The views of a scene show one set of named points, each view turned or mirrored, and shifted as a whole, with a little noise and some points left out.

Scene 1
View 1
nor: [ -7   4  -7  11   5  -1  31  12   5   9 -19 -16  13   7  17   3 -30   1
  -2  -5]
fos: [ -8   6   1   7  -4  12  11   3   4  16  -4 -11  17   7  16  -8 -10   7
  -9  -7]
neka: [-19  12   3   4  -3   3  16   7  -4  12 -12  -7  15   5  17   3 -14  13
 -13  -6]
koru: [-20  10  -5   1  -4  -1  18  13  -8   8 -11 -10   8   1  22   5 -22   6
 -24  -4]
pelo: [ -5   9 -14  11   5   2  26  -1  -9   9 -12 -13   8  14   8  -2 -20  10
  -3  -7]
pek: [-14   5  -1   3  -4   5   3   3  -8  16   1  -8  16   4   1 -15  -2  12
 -22  -6]
deg: [  0   2 -13   8  -1   5  22   4   1  12  -8 -19   9   5  20  -5 -24  -2
  -8  -6]
numo: [-8  6  8 13 -3 16 12 -2 14 19 -9 -9 22  9 17 -9 -8 12  5 -7]
pifin: [ -6   0 -15   4   1  -2  23  13  -5  10 -10 -19   7   3  11  -5 -24  -3
 -18  -3]
teko: [-29  21   8   2  -6   0  12   3 -18  12  -9   2  15   8   5   2  -4  27
 -20  -7]
ropel: [  0  -8 -13   6   2   3   9   8   0  15  -1 -19  15   6 -12 -25  -7   0
 -18  -4]
posef: [ -2   1 -11   5  -3   9  20   8   7  12  -7 -19  10   4  29  -6 -24  -7
  -9  -5]
roki: [  2   0  -7   6  -5  18   3  -6   4  19   3 -16  15   7  15 -20  -5   2
  -7  -9]
ferek: [-14   4   5   2  -7   9   7   7   4  16  -5 -10  18   1  15  -9  -8   8
 -17  -5]
View 2
nor: [ -8  -2 -21  -4  -3 -18  11  11  -6   2 -22  -9  20  12  -9  -7   6 -34
  -5  30]
ferek: [  1 -18 -12  13  13  -6   0 -15 -10   7 -22   4  15  15  -7 -13   8 -24
   5  22]
fos: [ -2 -16 -19  12  14 -11   0  -9 -10   4 -23  -1  19  17  -7 -14  10 -21
   2  25]
neka: [  0  -9 -13  14   5  -5   6  -5  -4  -1 -20  -5  19  12 -11 -12   1 -24
   6  17]
teko: [  8   0  -7  27  12   8   0 -12   3 -12 -19  -3  21   8  -8 -15  -4 -16
  12   6]
roki: [ -3 -24 -27  12  27 -18  -3 -13 -13   5 -26   4  19  26  -7 -19  20 -21
   2  30]
pek: [  3  -9 -10  17  24  -7  -5 -18  -3  -8 -23  11  21  15  -2 -17  12 -21
   6  20]
posef: [ -4 -18 -25  -3   4 -23  10  -2  -9   9 -17  -1  15  19 -15 -12  12 -37
  -1  30]
numo: [-11 -18 -23  17  14  -9  -1  -4 -21  11 -33 -12  20  19  -4 -11   8 -14
   1  30]
deg: [ -5 -10 -24  -7   2 -25  11   6  -7   4 -18  -2  18  18 -15 -10  11 -37
  -4  30]
koru: [  6  -8 -12   6   0  -8  10  -5   3   0 -11   2  16   9 -15 -13   1 -34
   7  14]
pifin: [  1  -5 -17  -5   4 -23   8   1   1  -5 -14   6  19  14 -10 -11  13 -39
  -2  26]
pelo: [ -5   0 -26   4  12 -16   6   7   0 -15 -20 -11  25  16 -12 -13  11 -27
   0  25]
ropel: [  0  -6 -14   5  35 -26  -9 -13  -4 -13 -26  19  24  21   6 -16  28 -27
  -1  34]
View 3
pek: [ -5   5   5   6  16  -2  11  30 -19  -2 -10  11   1  -5   4  14 -14 -12
   0  -3]
teko: [ -2  -1   7   6  15  -3  18  27 -15  -8  -5   0   2   5   8  24   1  -9
  -2   6]
numo: [  0  15  17   3  20 -14  20  24 -16 -10   8  -6 -15   4  -3  17 -23 -26
   3 -12]
neka: [ -6  -1  15   7   8  -9  14  26  -4 -11  -3  -4 -12   7   1  17  -3 -13
   1  -3]
koru: [-15  -4  15  16   2  -4   5  26   0 -15 -10  -4  -9   8  -3  19  -1  -6
   0  -8]
ropel: [ -9  10   5   6  18  -1   2  36 -10   9 -15  24 -13 -12   1  -2 -20 -13
   7 -11]
pifin: [-19   2  14  17   5  -5  -1  35   6  -6 -15   7 -22   2  -6   6  -5  -9
   7 -13]
ferek: [ -7   6  16   8  12  -8  12  24 -12 -10  -2   2  -6   0  -2  18 -19 -14
   0 -12]
roki: [ -6  19   8   7  23  -6   7  37 -21  -5  -2   5 -16  -3  -9   9 -24 -25
   6 -15]
nor: [-13   3  22  12   7 -14   8  28  16  -7  -7  -2 -33  10  -3   4  -5 -15
  10 -12]
deg: [-14  10  14  16  11  -8   2  36   1  -8  -7   0 -26   6 -11   4 -10 -19
   8 -16]
posef: [-17   9  17  17   8 -10   0  32   1 -13  -6  -3 -24   5 -15   7 -15 -18
   7 -21]
View 4
numo: [  0   7  13  -1   1  17  16  -8  24 -12 -25  20  17  -6  -5   9  24   0
  -9   6]
posef: [-15   3  14  -8  -9  11  18 -10  22  -9  -3  13  20   6 -22 -12  11  -3
  -5   5]
pek: [  8  11  -7  -8  -7   6  14   4  18 -30  -8  11  12   4 -25  18  16   1
   0  14]
fos: [ -3   9   6  -6  -4  10  15  -4  22 -15 -13  16  16   0 -16   6  16  -1
  -4   9]
koru: [-10  10  -5  -5 -12  -9  15  -3  25 -13  -7  18  18   3 -24 -11   2   1
   6  20]
teko: [ 12  18 -17  -4  -3 -12  10   5  25 -24 -18  25  13  -6 -14  13   4   4
   8  24]
ropel: [  8   5   2 -11  -9  23  20  -3   5 -37   1   2  17   9 -26   5  21   1
  -5  10]
roki: [ -2   6  14 -12  -2  19  15  -1  20 -21  -4  10  16   6 -20  17  20  -5
  -9  -3]
ferek: [ -8   7   6   3  -8   7  16   1  29 -12 -18  10  12   4 -25  13  21  -5
  -4  11]
pifin: [ -7   6   4 -11 -11   6  18  -9  14 -20   2  12  22   6 -22 -19   6   4
   0  15]
nor: [ -7   5   8  -7  -6   8  18 -17  16 -12 -11  19  24  -2 -10 -27  10   5
  -3  15]
pelo: [  4  10   4 -18  -1   7  15 -11  13 -22  -2  22  23  -3  -6 -11   2   7
   0   8]
View 5
pek: [ -3 -13 -13   7  15  -6   4  20  -7  11  -5 -11 -19   2  14  19 -21   9
 -18 -10]
neka: [ 13 -10 -20  10   8  -5  12  14 -14  17 -13  -7 -22   8  20  17  -3  17
 -13  -8]
pelo: [  6  -8 -17  12  10 -10  16   7 -22  11 -11 -21 -13   1  12  16  11   9
  -3   1]
koru: [ 18 -11 -21   8   3  -1  22  22 -18  20 -14 -11 -33   0  31  18   3  23
  -9 -10]
pifin: [  3 -13 -12  11   0  -8  23  16 -19   9  -9 -24 -22 -15  15  13   7  13
 -11 -12]
numo: [  8 -11 -18  17   3 -15   5  -1  -7  11 -13   5 -10  15   2   6   1   7
 -20 -12]
teko: [ 11  -7 -23   4  21  -3   4  22 -12  24 -14  -3 -27  17  29  26 -17  14
 -11  -1]
fos: [  7 -14 -15  13   6 -12   9   8  -9   9  -7  -5 -15   6   9  11  -4  12
 -18 -14]
roki: [ -2 -19 -12  10  11 -16   4   5  -9  -1   4 -10  -9   2  -2   7  -8  11
 -19 -17]
deg: [  6 -15 -14  12   0 -12  19   7 -18   4  -6 -18 -14  -9   8   8  11  14
 -13 -13]
ropel: [-17 -10  -7  12   7 -12   9  15  -8   4  -8 -24 -12 -14   2  15 -16  -1
 -19 -10]
posef: [ 11 -17 -13  14  -6 -12  21   7 -16   4  -4 -14 -17  -9   8   4  11  18
 -16 -21]
nor: [  8  -4 -16  20 -10 -11  23   3 -20  13 -23 -17 -16  -4   9   6  23   7
 -12  -6]
View 6
deg: [ 12  -2 -18  10  13  -3 -14 -19   0   8  -4  12   3  -2   3  -7  -7   6
 -16 -10]
ferek: [ -6  -8 -17  -6  16 -12 -17 -20  -2  -3  -9  -4  -3   1  -9 -12   0   4
 -14  -4]
fos: [ -1  -4 -17   1  16 -11 -17 -18   5  -5 -13   3  -3  -1  -4 -10  -5   8
 -14 -15]
ropel: [ -4  -1 -16  -1  16  -5 -19 -23  -1  -2   7  24   0   0  -8 -13  -2 -25
 -10  -2]
nor: [ 21 -13 -11  12   7  -7 -12 -20  -2  16  -3  10   7   6   8 -12   0  14
 -14   1]
roki: [ -1  -2 -18   0  20  -6 -20 -19   5  -7  -8  17  -4  -2  -8 -12  -7  -8
 -15 -11]
teko: [-18 -18  -6 -14  -1 -29 -10 -31  -3  -6  -4 -12   4   5   2  -8  17   5
   0 -18]
pelo: [ 10 -10  -6   9   3 -14 -13 -23   4   5  -2  17   8   4  11 -10   1   4
  -8 -16]
neka: [ -1 -14 -12  -2   5 -17 -12 -23  -3   1  -6  -5   4   4   2 -10   6  12
  -9 -10]
numo: [  2 -17 -10   0  20 -15 -18 -13   9  -9 -18  11  -7   9  -7 -21  -2  13
 -14  -2]
pek: [-14  -6 -16 -10  12 -15 -16 -27  -2  -9  -1   4   0   1  -8 -10   6 -11
  -9 -12]

In a view up to two points have been moved. Name them for each view, in the order of its rows, or write -.
view 1 => -
view 2 => deg, ropel
view 3 => teko, numo
view 4 => ferek
view 5 => koru, nor
view 6 => fos, roki
